Each row is a point on a landscape with many valleys, with its height.
A ball rolls from a point to the lowest of its 2 nearest points, and stops where none of them is lower. Distance is the straight distance between rows; heights are no part of it.
J_238 h=5.64: 101 54 118 117 120 124 127 122 102 120 166 81 109 124 157 151 125 140 97
 211 105 130 156 142 117 129 143 101 133 151 159 65 115 116 139 146 156
 105 153
J_154 h=4.22: 98 138 105 88 117 107 130 112 157 175 124 115 125 89 138 154 95 99 156
 125 137 146 87 105 142 131 177 161 112 130 139 137 110 171 94 130 89 95
 114
J_824 h=2.51: 117 137 150 153 109 137 89 137 98 137 98 135 85 155 153 129 153 116 168
 130 105 121 133 83 113 132 75 126 83 121 140 128 102 130 151 93 185 150
 112
J_156 h=3.46: 149 98 133 140 127 155 132 163 161 85 95 146 177 135 147 128 119 143 114
 138 147 159 148 151 107 106 152 117 164 104 141 118 81 111 115 125 108
 136 174
J_906 h=4.48: 145 144 88 106 142 108 146 88 115 193 156 116 111 151 102 119 116 117
 161 140 148 82 148 95 112 145 73 129 104 148 116 139 166 108 165 140
 144 113 110
J_917 h=2.37: 105 126 138 152 138 76 171 157 108 180 157 144 127 137 136 123 161 97
 123 79 109 129 145 154 166 118 137 134 135 87 113 98 128 140 106 158
 148 138 170
J_54 h=7.41: 130 176 131 140 115 187 98 154 138 66 105 121 122 129 135 140 109 155
 121 135 132 144 100 96 110 103 117 106 134 148 102 146 114 130 130 122
 101 123 84
J_814 h=5.84: 180 134 130 146 119 160 140 186 132 141 97 138 139 176 138 146 146 141
 148 97 124 140 159 125 129 112 131 123 159 112 118 144 111 86 138 105
 123 68 204
J_391 h=0.92: 142 152 173 187 131 157 141 171 75 97 121 128 79 151 112 97 157 153 158
 86 84 106 155 110 194 125 104 109 132 127 95 142 118 137 102 123 146
 140 103
J_541 h=5.33: 186 184 149 141 105 137 130 124 140 167 122 143 109 125 92 157 109 109
 142 64 124 96 133 115 149 121 131 136 136 83 108 135 136 106 149 155
 125 187 137
J_967 h=5.96: 109 88 120 122 162 114 179 82 114 111 158 121 120 113 92 117 93 155 108
 158 166 155 137 167 175 116 149 142 143 141 112 99 158 133 119 147 105
 94 112
J_282 h=6.30: 97 86 118 137 162 129 159 126 97 98 179 128 139 136 162 136 161 143 93
 128 98 112 141 116 134 151 60 122 134 179 96 83 100 148 163 109 164 79
 82
J_948 h=1.89: 108 146 167 150 129 114 139 149 108 164 136 123 98 145 114 92 131 137
 129 92 109 145 142 152 181 125 118 128 118 99 104 119 141 139 97 151
 166 142 161
J_517 h=1.78: 123 148 120 69 122 135 82 134 168 173 101 152 161 153 177 156 143 151
 103 146 140 148 77 149 76 126 111 136 117 100 119 115 154 102 135 147
 160 118 172
J_855 h=2.30: 128 135 135 100 124 124 100 169 153 149 113 158 146 159 177 144 153 145
 129 122 115 155 86 129 82 127 104 126 126 90 131 115 107 116 138 125
 175 144 173
J_975 h=3.47: 122 111 122 106 110 102 119 127 125 184 151 102 124 118 148 156 133 99
 129 166 102 97 135 132 124 145 168 120 145 131 151 119 135 107 128 140
 123 115 184
J_467 h=3.40: 151 83 147 106 94 107 114 107 182 172 112 143 163 111 137 146 115 114
 100 155 195 149 144 163 115 134 161 158 160 111 149 97 133 114 160 132
 130 107 214
J_94 h=8.19: 99 91 136 186 152 111 131 115 86 89 135 112 108 105 97 65 181 101 142
 108 118 145 177 110 176 140 140 140 105 159 134 163 133 164 95 99 100
 130 63
J_632 h=0.43: 129 120 133 117 152 108 137 126 141 124 141 163 167 148 137 124 145 150
 90 134 155 134 127 174 97 118 104 131 132 92 124 97 135 105 155 145 168
 157 142
J_650 h=3.64: 93 177 123 92 136 125 115 77 134 129 157 122 153 112 117 129 124 126 120
 138 141 112 89 126 102 138 117 143 91 155 133 140 163 145 129 136 99
 139 48
J_787 h=1.10: 148 97 111 124 135 113 137 126 124 129 132 121 133 148 139 118 140 144
 113 155 140 133 151 148 122 120 112 120 136 115 139 106 141 97 146 126
 143 140 175
J_293 h=3.92: 126 96 132 101 149 106 123 80 133 129 171 106 160 105 109 137 142 115 81
 181 135 102 135 150 132 151 138 161 141 181 156 117 158 120 145 121 101
 87 136
J_867 h=3.21: 115 81 130 144 141 134 103 123 129 77 91 137 113 161 168 102 158 130 133
 153 127 149 154 100 107 130 67 121 109 152 146 98 98 130 165 84 159 116
 116
J_925 h=4.95: 169 131 120 162 120 115 154 131 139 137 105 153 91 138 102 120 107 116
 141 68 144 135 144 119 167 116 101 116 116 66 118 98 113 126 165 149
 138 203 141
J_353 h=2.27: 138 121 154 130 101 164 123 127 131 145 150 93 87 120 115 164 101 156
 108 145 123 109 133 115 172 139 146 117 176 174 92 132 155 153 125 132
 106 47 151
J_882 h=7.75: 151 129 142 143 106 151 123 115 119 157 142 122 96 145 103 155 119 121
 121 119 133 76 143 107 162 143 71 140 162 146 82 100 137 127 167 128
 169 95 140
J_812 h=1.73: 108 137 141 136 143 156 143 171 113 117 154 104 125 127 136 116 130 156
 126 108 90 136 117 144 170 123 163 106 140 142 93 158 115 156 74 112
 119 70 123
J_456 h=6.22: 84 102 139 131 169 118 145 91 96 99 180 140 143 136 128 114 142 145 85
 128 116 123 126 120 150 151 78 152 119 180 109 110 140 168 144 122 149
 95 46
J_553 h=5.59: 146 137 98 121 100 107 132 100 144 164 100 137 66 121 122 136 101 89 196
 131 163 125 133 73 129 126 106 125 76 85 155 112 128 130 151 144 143
 179 115
J_96 h=2.55: 119 145 105 144 127 125 107 171 104 130 108 118 114 145 162 102 161 108
 175 112 78 127 124 93 96 117 140 101 90 110 163 167 95 121 110 103 134
 178 115
J_86 h=5.06: 140 166 116 87 130 100 136 111 153 174 130 166 144 137 122 146 118 122
 148 90 158 120 91 112 123 133 83 143 102 104 97 127 139 115 159 125 155
 144 113
J_352 h=3.65: 152 129 123 132 144 170 145 180 160 81 90 147 135 123 131 103 97 157 134
 109 148 167 117 155 138 89 155 115 144 93 125 139 97 122 100 123 100
 120 155
J_28 h=3.61: 132 142 120 78 135 100 152 93 144 155 139 132 134 112 97 120 102 127 124
 156 142 120 132 163 112 129 162 120 133 94 131 131 166 116 120 181 119
 196 128
J_75 h=5.88: 119 107 117 124 144 148 182 142 130 113 149 105 100 111 106 129 78 152
 118 138 151 152 112 156 167 116 158 113 147 111 96 106 131 147 95 151
 111 124 127
J_603 h=3.07: 131 85 129 104 94 111 117 114 170 140 115 140 144 110 147 181 124 99 124
 160 171 134 140 141 113 133 131 128 141 104 135 80 121 103 181 125 164
 138 177
J_322 h=8.09: 115 116 163 153 159 107 115 97 101 68 126 143 172 130 112 87 170 111 105
 125 127 143 143 142 125 141 121 150 117 162 146 139 143 145 124 102 121
 156 83
J_755 h=8.46: 132 157 198 161 129 126 141 114 107 169 165 125 95 114 65 122 130 89 125
 98 123 96 157 146 192 149 133 162 156 140 125 144 159 134 106 136 106
 116 127
J_18 h=3.81: 126 101 94 138 164 119 168 161 91 116 136 129 119 170 168 99 165 156 127
 113 102 137 136 140 138 121 91 104 116 123 120 106 111 112 132 130 147
 102 154
J_122 h=5.16: 159 139 147 145 100 118 131 140 137 167 132 147 109 118 113 152 122 97
 123 88 120 113 133 133 158 138 124 120 123 81 114 110 126 126 143 144
 183 190 144
J_85 h=1.62: 150 101 130 153 123 129 149 130 120 137 126 103 97 132 114 117 111 118
 142 152 146 111 185 154 120 106 149 85 145 111 158 116 140 89 143 143
 127 138 176
J_52 h=2.54: 138 112 143 131 127 131 145 146 116 160 155 104 116 121 109 131 124 141
 123 125 113 121 138 142 173 137 185 137 171 167 109 161 156 152 94 133
 77 39 165
J_474 h=4.49: 111 111 139 117 125 116 110 120 111 118 146 137 191 129 164 148 173 120
 94 139 101 122 126 126 91 166 107 147 127 172 139 124 123 134 139 84
 136 108 99
J_527 h=4.05: 96 93 142 105 149 101 106 93 133 93 162 117 197 104 125 136 142 132 61
 189 104 127 147 170 94 142 164 142 139 187 156 122 142 123 130 132 104
 108 123
J_300 h=8.01: 129 135 174 174 135 160 129 162 132 59 135 156 195 150 128 109 186 143
 72 101 97 131 128 162 123 130 117 114 159 136 100 135 120 129 126 112
 118 154 102
J_601 h=6.54: 134 129 123 148 136 118 85 107 142 117 77 145 123 116 101 68 124 90 174
 80 151 144 135 111 134 118 149 160 71 119 177 162 112 171 102 113 93
 195 102
J_661 h=5.23: 106 106 112 92 113 103 120 120 189 114 114 140 168 102 171 163 104 130
 108 147 157 174 84 113 110 119 137 155 114 117 125 100 94 167 126 115
 152 108 129
J_595 h=1.13: 129 140 117 85 131 120 106 114 157 148 133 162 178 134 136 166 135 141
 104 154 145 118 100 144 80 135 102 146 131 110 119 125 155 103 159 147
 155 150 130
J_591 h=2.90: 130 112 158 155 106 150 92 153 139 106 78 152 100 161 161 139 157 137
 132 132 129 148 138 92 117 122 73 118 116 115 131 105 97 144 144 73 180
 114 131
J_205 h=5.80: 116 97 137 113 123 158 142 124 147 131 154 91 76 104 115 150 67 161 102
 148 156 148 128 149 163 116 134 113 158 129 90 84 136 144 124 158 147
 87 141
J_91 h=5.95: 170 121 95 129 134 149 146 150 137 132 121 133 159 160 144 150 145 156
 134 128 127 125 134 132 114 129 122 119 160 146 115 141 141 88 147 99
 104 55 177
J_991 h=8.04: 126 119 151 144 168 126 126 124 109 59 135 144 178 140 119 87 166 152 78
 124 109 126 141 177 109 137 111 130 141 139 127 139 129 101 122 113 135
 155 116
J_577 h=8.50: 124 115 172 167 130 111 156 131 86 167 186 113 100 113 93 128 138 78 116
 104 89 91 176 145 186 151 159 132 165 130 127 122 153 126 107 160 104
 111 165
J_999 h=6.29: 130 182 162 130 112 163 77 101 128 131 96 136 141 126 105 123 132 113
 135 114 140 104 103 98 116 124 107 163 115 171 128 153 153 122 149 118
 112 132 98
J_98 h=3.71: 133 106 133 121 115 102 129 95 131 145 150 116 177 125 133 151 140 93
 102 162 119 99 147 133 113 155 146 140 139 150 167 107 136 98 153 119
 119 142 155
J_721 h=7.91: 146 151 126 140 126 143 129 145 139 124 120 169 154 156 141 150 152 133
 115 95 113 115 99 134 97 131 72 109 151 100 91 120 107 107 158 120 173
 161 125
J_250 h=4.03: 130 109 77 105 151 139 156 149 147 91 117 121 148 132 144 135 115 182
 113 164 147 153 108 153 92 116 141 109 144 125 112 126 128 94 124 132
 98 100 141
J_705 h=6.40: 119 144 157 130 112 128 101 94 120 123 143 120 132 131 103 136 131 111
 115 134 119 87 131 119 117 146 120 127 135 164 129 134 157 144 140 117
 136 141 106
J_767 h=5.85: 138 140 97 148 129 104 136 102 119 124 120 137 83 132 131 110 119 112
 184 114 140 143 127 65 135 145 89 136 75 111 154 138 119 140 152 111
 139 174 85
J_487 h=6.48: 115 126 157 140 104 128 110 119 98 137 167 118 89 126 135 144 137 115
 128 138 97 90 138 101 137 147 106 117 133 142 125 101 125 155 130 121
 183 149 97
J_63 h=2.28: 111 138 149 81 126 138 69 134 167 154 103 138 139 154 154 134 120 174
 108 163 157 158 99 160 120 133 124 153 127 135 128 125 149 127 122 128
 151 83 181
J_183 h=4.24: 116 142 137 139 119 100 119 132 124 148 133 120 124 89 108 121 112 92
 140 66 114 137 117 125 152 128 191 139 117 111 141 140 110 165 81 138
 81 174 120
J_92 h=2.60: 126 123 127 99 110 155 83 146 146 138 92 118 128 130 156 137 110 141 118
 156 129 150 122 140 104 117 151 116 143 117 152 134 123 122 104 141 140
 101 191
J_863 h=2.09: 163 86 64 140 148 133 192 150 103 128 129 128 111 144 116 104 140 133
 153 126 125 115 174 158 128 116 139 87 141 113 137 131 125 73 139 136
 109 127 172
J_481 h=2.91: 116 81 128 111 116 116 112 153 146 127 107 119 134 129 155 109 113 128
 126 167 135 163 159 168 110 103 173 109 137 103 176 109 111 134 90 140
 153 114 181
J_918 h=3.35: 136 164 119 104 143 127 150 120 139 129 130 134 150 119 123 127 101 158
 103 128 148 132 103 169 115 134 156 140 152 105 102 143 153 115 120 153
 110 160 123
J_852 h=7.63: 137 166 139 122 127 153 83 139 110 145 126 112 97 172 127 120 132 159
 140 132 100 104 129 113 130 133 102 137 125 165 125 150 142 113 133 103
 147 64 132
J_442 h=4.72: 156 149 111 149 140 128 179 121 131 128 135 162 121 127 90 127 103 124
 143 58 139 116 123 122 168 135 111 121 138 80 99 123 113 144 136 144
 116 174 106
J_958 h=3.90: 93 190 130 102 137 143 86 114 108 119 150 106 135 115 118 120 134 135
 103 169 115 91 95 142 81 127 139 112 114 170 149 163 161 115 120 157
 102 149 81
J_337 h=6.04: 127 133 142 114 169 118 170 93 127 137 148 151 142 117 107 120 93 167 95
 123 165 139 123 174 171 121 101 157 142 147 83 117 161 144 127 141 124
 93 113
J_106 h=7.36: 134 145 111 159 136 179 115 123 131 36 99 136 129 115 113 123 105 137
 127 142 154 113 119 114 102 123 116 102 127 136 129 142 116 116 157 127
 97 165 78
J_563 h=3.23: 135 87 133 134 99 124 114 142 161 101 91 142 149 125 146 137 101 133 98
 167 167 157 148 166 108 104 147 113 141 89 156 92 100 115 120 151 150
 177 172
J_378 h=7.69: 160 172 132 130 136 172 122 115 110 163 141 122 99 151 102 136 118 155
 118 114 123 89 127 113 155 139 77 133 151 174 88 145 157 119 157 140
 138 64 122
J_792 h=4.50: 131 149 127 146 141 85 145 107 119 135 148 160 133 98 100 137 118 105
 135 57 116 110 125 129 161 130 138 147 123 106 133 122 130 148 127 131
 110 188 102
J_816 h=7.23: 133 133 123 133 122 146 129 127 166 76 69 151 137 120 140 127 104 140
 142 118 162 160 102 127 110 110 120 127 124 90 141 123 98 134 134 117
 111 174 115
J_941 h=2.43: 142 187 111 116 114 161 103 163 118 144 120 121 147 136 127 146 124 132
 132 131 96 113 97 128 121 135 181 122 142 150 132 186 134 113 93 130 78
 55 158
J_794 h=3.51: 118 76 84 129 154 124 147 157 113 95 124 124 101 168 190 109 164 143 151
 152 113 168 124 107 108 127 82 103 108 122 133 115 92 117 153 95 152
 116 119
J_672 h=4.30: 103 75 90 119 146 96 166 138 136 139 123 133 104 146 163 100 135 144 137
 143 154 182 127 128 149 113 102 127 110 92 121 80 111 132 131 124 167
 113 159
J_734 h=8.41: 152 131 207 178 121 113 141 111 125 149 116 140 129 114 69 119 156 84
 110 81 139 124 151 134 163 152 147 177 145 146 137 166 166 134 106 111
 75 108 140
J_690 h=7.52: 117 200 148 107 107 189 51 156 145 140 77 128 131 139 144 149 112 162
 117 125 125 146 61 119 117 114 121 130 115 133 119 155 140 130 104 140
 133 88 127
J_642 h=4.66: 116 84 129 95 128 112 93 116 143 118 131 143 157 142 186 156 164 134 106
 150 125 143 112 110 72 145 103 144 113 155 144 107 102 133 158 83 164
 80 117
J_148 h=5.72: 196 131 152 175 88 161 138 158 139 136 114 143 116 151 130 155 127 106
 145 97 132 105 166 129 144 118 138 112 179 98 128 117 104 97 149 110
 129 121 199
J_581 h=4.17: 109 103 108 89 150 106 136 97 148 98 158 134 209 114 122 167 126 153 59
 176 136 138 112 174 84 143 167 143 141 152 131 111 138 104 130 143 113
 132 138
J_145 h=4.13: 128 143 83 74 139 103 122 99 145 168 140 137 111 147 123 123 119 149 153
 172 158 105 96 100 94 130 73 121 96 110 113 141 165 113 148 154 151 135
 102
J_769 h=3.74: 117 125 92 105 111 110 140 108 151 132 133 106 95 84 133 141 96 112 163
 143 136 127 116 95 128 125 165 113 107 102 139 131 111 143 110 152 100
 176 95
J_735 h=6.21: 132 139 112 123 106 125 110 126 146 149 76 124 110 109 117 112 99 93 189
 111 154 150 137 100 129 112 145 139 103 119 165 141 105 148 116 114 105
 135 134
J_658 h=2.46: 155 123 76 119 165 137 177 140 92 136 160 93 114 149 112 103 128 161 140
 131 120 101 154 150 127 127 133 96 151 124 115 147 146 93 125 143 117
 99 138
J_371 h=4.83: 113 62 107 111 134 99 143 122 151 119 111 150 189 134 178 164 154 110
 125 136 132 184 109 109 107 137 114 154 121 131 135 99 94 136 158 71
 138 82 146
J_940 h=3.39: 124 141 94 115 120 114 139 96 106 130 128 113 109 99 102 131 105 80 167
 116 120 94 115 85 119 128 133 127 98 138 151 144 122 124 134 137 98 173
 72
J_41 h=3.41: 118 165 78 98 132 127 139 149 113 149 145 99 103 135 133 113 115 141 158
 138 103 110 108 117 111 114 149 99 103 116 125 159 134 105 99 152 126
 128 114
J_127 h=6.46: 82 83 183 147 102 97 106 121 109 154 154 115 96 117 154 143 174 95 111
 132 83 122 142 106 157 147 115 141 125 153 140 76 116 177 130 111 187
 134 121
J_815 h=6.38: 92 72 149 144 128 97 121 128 99 111 152 116 138 141 155 132 169 117 103
 146 91 128 145 116 126 152 91 141 129 166 136 67 121 155 165 107 179
 106 112
J_689 h=6.99: 128 121 153 130 138 135 120 131 181 87 65 155 151 92 109 112 88 130 133
 81 166 173 110 115 142 107 159 155 131 112 136 144 95 186 98 129 86 117
 109
J_482 h=3.99: 100 151 123 110 114 107 119 105 137 132 144 97 118 75 124 132 93 88 151
 124 128 121 95 103 149 128 201 138 109 134 149 152 122 152 109 145 78
 137 97
J_696 h=2.08: 124 152 122 114 131 149 113 165 136 126 107 105 143 134 144 122 125 144
 141 122 105 153 111 145 138 117 189 127 135 126 116 172 120 140 62 122
 92 75 135
J_389 h=4.65: 125 116 92 110 116 105 192 119 135 192 163 130 112 121 132 172 95 115
 149 101 136 123 105 87 155 137 114 152 126 135 100 127 136 154 141 112
 126 81 117
J_138 h=2.00: 125 141 149 128 133 162 112 142 109 119 156 92 102 125 115 139 103 175
 109 141 102 123 120 141 162 125 153 111 140 166 92 141 157 154 99 135
 120 84 107
J_520 h=2.71: 118 99 123 106 108 106 116 127 159 140 113 144 134 133 164 158 149 122
 128 134 140 156 114 117 100 123 105 117 116 96 128 99 120 121 161 128
 191 160 145
J_662 h=1.90: 115 121 126 158 163 143 125 161 61 97 144 102 102 147 117 63 167 144 134
 134 90 109 160 150 132 140 117 99 112 163 125 139 140 112 111 111 146
 148 110
J_899 h=5.37: 99 89 110 67 119 105 114 115 164 107 108 130 172 98 184 162 114 137 106
 191 160 156 98 134 76 120 160 132 113 139 154 113 111 120 129 135 121
 123 141
J_354 h=6.13: 119 119 139 142 135 136 151 93 116 101 148 124 112 124 108 121 109 146
 106 130 151 119 136 126 159 147 102 151 132 166 91 108 141 137 136 117
 126 97 81
J_785 h=3.01: 122 148 87 120 116 117 107 125 109 123 121 104 126 97 155 137 145 92 170
 136 98 96 123 86 89 138 139 101 92 124 160 156 106 121 134 110 111 180
 88
J_193 h=4.09: 131 111 118 143 124 95 157 100 108 161 166 120 101 108 84 112 121 89 148
 141 134 114 164 152 144 133 147 120 120 117 161 121 155 113 131 156 117
 180 133
J_848 h=3.22: 131 119 141 126 125 88 142 132 116 212 169 124 141 125 119 139 140 87
 129 126 107 101 160 144 147 150 152 123 156 117 134 125 163 103 126 157
 143 123 196
J_699 h=5.30: 138 129 99 103 109 88 144 104 161 181 112 149 128 113 129 149 109 103
 164 124 174 134 120 98 103 135 112 133 107 85 124 117 146 113 159 143
 136 165 129
J_339 h=8.14: 97 118 167 165 148 103 127 83 91 95 165 107 135 97 96 77 161 99 111 121
 102 116 155 133 146 156 158 150 116 170 147 155 149 166 96 111 100 151
 70
J_457 h=4.86: 149 161 113 117 112 115 157 107 137 171 138 133 104 136 119 159 95 112
 168 91 142 109 101 81 149 132 86 142 125 117 89 125 133 138 165 127 148
 116 111
J_356 h=5.48: 166 176 143 150 102 143 118 145 126 165 133 123 135 120 97 164 141 99
 124 90 110 72 141 131 124 138 153 113 170 106 125 149 130 104 132 152
 110 173 158
J_398 h=7.07: 168 148 149 142 108 160 133 137 175 90 62 163 156 108 107 142 109 124
 130 87 184 144 115 128 139 94 161 157 145 111 123 154 95 130 117 123 67
 117 148
J_789 h=5.56: 106 55 92 105 134 86 140 120 110 123 161 92 143 102 139 144 148 127 102
 203 95 121 162 138 98 138 164 105 125 147 165 105 124 109 127 155 132
 146 132
J_655 h=4.46: 103 119 131 107 116 91 149 102 152 176 161 135 118 90 143 158 98 111 139
 123 134 144 100 110 155 132 143 154 114 125 113 103 132 156 126 128 133
 109 107
J_43 h=2.93: 91 97 97 110 137 99 138 112 124 103 146 97 118 117 153 123 128 110 135
 158 126 151 124 107 123 132 114 133 81 153 140 115 114 157 127 104 134
 111 63
J_176 h=6.74: 161 119 111 164 154 102 130 98 143 111 101 157 151 106 100 99 122 76 175
 50 162 161 146 111 137 124 156 154 97 112 160 163 102 165 118 113 68
 172 107
J_355 h=4.31: 116 168 127 121 136 120 115 111 108 124 147 136 197 131 138 141 167 109
 113 113 98 97 105 119 85 151 110 139 125 161 130 154 131 107 136 105
 109 134 101
J_345 h=2.59: 97 118 124 134 128 122 121 112 99 102 152 90 94 114 129 94 118 131 136
 167 117 127 138 122 129 123 133 113 109 148 149 127 129 141 106 124 135
 143 87
J_468 h=5.03: 113 91 112 100 116 90 146 110 171 151 103 169 167 119 157 158 121 105
 146 121 169 179 97 91 113 129 106 184 107 118 128 104 102 151 164 91
 131 97 138
J_524 h=6.37: 108 134 143 138 110 127 79 131 138 105 71 133 124 102 113 80 116 98 145
 130 162 137 121 110 119 108 154 145 100 121 176 138 105 153 89 123 112
 165 107
J_71 h=2.82: 132 104 128 137 120 68 159 140 129 194 152 138 142 116 121 149 144 72
 139 91 113 128 163 141 146 126 166 126 137 86 149 106 128 132 118 146
 138 170 184
J_749 h=8.54: 136 132 157 177 121 141 142 159 88 144 142 91 88 122 96 111 136 108 139
 108 90 109 186 151 166 130 170 107 164 122 147 142 119 118 79 148 108
 136 171
J_273 h=7.80: 154 139 174 141 104 164 107 122 147 145 138 151 109 135 125 158 112 133
 106 113 142 100 137 130 157 134 78 118 167 105 80 93 144 128 158 132
 192 141 157
J_788 h=3.75: 116 161 57 94 135 135 148 124 125 137 126 120 82 142 141 115 108 153 165
 146 131 121 100 90 99 117 91 96 90 122 119 155 137 117 125 156 119 136
 79
J_723 h=8.36: 140 134 209 169 110 118 102 116 125 147 109 144 129 117 101 105 165 99
 111 95 122 128 150 130 167 135 128 162 138 122 142 132 143 152 110 113
 125 135 149
J_525 h=4.06: 100 116 116 122 159 103 134 154 113 141 135 138 106 164 162 83 140 175
 117 126 120 146 124 145 144 118 69 118 111 108 114 80 137 132 147 139
 179 113 147
J_627 h=7.46: 124 182 149 137 112 210 82 174 141 105 102 124 105 138 132 155 105 181
 118 135 110 145 99 100 133 105 128 116 127 142 92 147 134 153 107 129
 129 76 111
J_576 h=7.30: 149 120 102 162 131 161 137 137 138 34 75 140 109 131 142 101 126 143
 153 145 166 163 114 109 106 106 106 110 117 118 139 144 70 116 141 100
 119 145 86
J_421 h=5.73: 110 64 128 116 128 129 152 116 130 107 155 111 119 114 132 161 106 161
 82 178 139 146 150 161 136 116 136 107 155 128 107 68 125 135 139 162
 148 108 134
J_228 h=7.85: 147 166 148 139 114 159 109 130 151 116 144 158 150 139 107 149 105 160
 90 109 136 112 112 149 124 127 92 113 169 110 80 112 134 128 149 154
 160 165 132
J_636 h=8.25: 121 125 161 164 140 131 118 130 121 93 101 121 101 120 101 71 150 112
 147 101 129 142 151 112 163 121 136 144 112 138 132 151 117 169 90 105
 112 140 88
J_497 h=5.61: 171 146 173 164 79 152 99 168 127 161 122 125 129 134 137 171 138 94 125
 94 102 103 149 129 142 124 170 113 179 106 146 134 112 120 113 129 127
 139 199
J_875 h=7.96: 146 145 165 156 117 162 134 179 147 102 131 155 183 145 151 156 152 149
 82 85 103 137 93 141 117 131 102 120 163 117 82 120 119 135 140 118 147
 126 126
J_981 h=6.89: 136 123 115 130 162 110 159 114 160 104 85 153 156 98 114 98 103 119 158
 64 169 174 109 131 136 104 158 156 107 93 151 155 95 149 96 119 70 146
 116
J_367 h=3.30: 90 132 111 116 131 121 129 81 142 97 134 136 146 99 130 141 107 119 125
 148 136 141 91 92 115 134 128 151 81 159 150 129 124 176 154 119 99 116
 34
J_559 h=6.18: 146 167 136 130 112 150 89 105 139 123 76 131 108 151 118 115 123 123
 168 140 164 120 116 99 136 113 105 140 108 148 145 156 144 97 148 106
 105 111 123
J_647 h=4.10: 118 192 140 111 139 135 75 131 101 134 128 121 173 143 130 112 164 122
 129 146 91 91 106 135 74 154 123 144 98 162 147 176 160 101 125 128 113
 149 105
J_31 h=1.43: 118 146 149 168 130 144 132 180 88 120 148 119 80 131 125 95 134 153 145
 109 82 124 135 132 167 114 127 98 136 102 113 137 125 135 84 160 153
 157 135
J_221 h=2.75: 134 167 88 102 122 141 139 144 126 143 139 104 173 109 132 165 136 124
 126 134 123 112 94 128 99 134 158 131 135 146 121 176 135 102 117 138
 80 100 134
J_143 h=4.18: 102 110 116 92 152 143 114 138 154 99 136 125 180 125 144 126 123 181 75
 177 131 162 101 180 83 119 165 120 149 150 128 111 142 122 111 138 114
 96 142
J_498 h=3.84: 125 128 121 107 110 118 143 98 125 158 148 102 93 110 98 125 96 127 122
 155 137 106 139 150 145 126 148 110 144 109 115 114 159 117 124 170 135
 153 145
J_173 h=5.47: 91 79 111 100 122 104 129 101 135 88 131 133 158 97 145 171 120 119 86
 191 119 149 131 132 85 138 162 118 124 156 175 108 101 122 134 143 146
 149 119
J_530 h=6.05: 170 131 93 140 147 193 143 162 109 95 120 110 121 178 135 119 139 169
 148 133 126 115 152 143 120 111 115 104 151 155 101 162 124 85 154 106
 104 68 161
J_210 h=1.47: 138 170 141 164 149 147 137 125 77 103 140 119 78 152 106 72 143 153 147
 110 101 95 144 121 145 133 86 101 123 154 112 153 132 127 124 119 145
 152 75
J_290 h=3.85: 160 123 106 116 152 157 149 165 143 84 106 136 122 160 141 106 115 192
 140 148 146 159 131 169 109 95 117 106 129 93 117 132 120 93 121 129
 122 116 157
J_308 h=8.31: 127 130 186 184 106 129 108 138 109 120 103 134 96 129 107 98 148 113
 137 86 102 133 155 92 164 121 131 141 110 115 138 122 119 176 99 116
 160 145 116
J_171 h=7.14: 149 134 132 122 124 153 142 136 197 89 62 183 190 127 136 134 111 134
 124 101 182 168 102 153 110 96 142 150 130 93 127 136 104 123 143 126
 96 140 151
J_710 h=2.80: 148 121 117 119 158 128 167 147 105 156 161 114 134 135 109 106 126 140
 126 128 116 115 143 184 163 134 158 133 162 142 118 154 153 109 98 142
 87 77 171
J_105 h=3.06: 134 162 87 106 133 125 160 137 139 138 130 115 140 120 117 135 108 123
 133 107 118 112 101 125 103 126 163 117 133 107 115 157 134 103 120 156
 72 152 120
J_750 h=6.03: 146 149 112 130 129 138 127 122 119 139 97 130 93 150 125 113 121 101
 191 112 143 141 122 93 121 129 104 145 96 123 134 150 118 118 131 103
 127 120 113
J_496 h=2.01: 126 110 121 155 123 119 94 155 92 113 117 116 112 156 140 102 167 115
 147 144 96 130 157 116 99 128 112 114 98 126 162 127 113 119 139 91 160
 156 138
J_483 h=7.57: 118 207 158 124 128 189 51 150 118 123 106 133 122 158 126 112 153 175
 114 143 99 114 104 115 108 124 106 143 115 152 113 170 152 117 116 125
 149 98 119
J_215 h=2.26: 97 148 122 135 137 138 135 142 60 129 164 71 73 123 106 78 129 136 142
 143 91 99 159 149 127 124 146 92 121 149 136 153 140 129 89 140 136 152
 116
J_571 h=4.73: 146 123 90 113 118 116 144 100 92 160 150 95 82 129 115 136 128 114 167
 174 126 73 168 94 112 145 94 104 129 154 131 129 145 115 155 129 129
 132 111

For each start below, name the point where the ball stops.
J_148: J_496
J_699: J_496
J_205: J_391
J_906: J_812
J_355: J_391
J_581: J_391
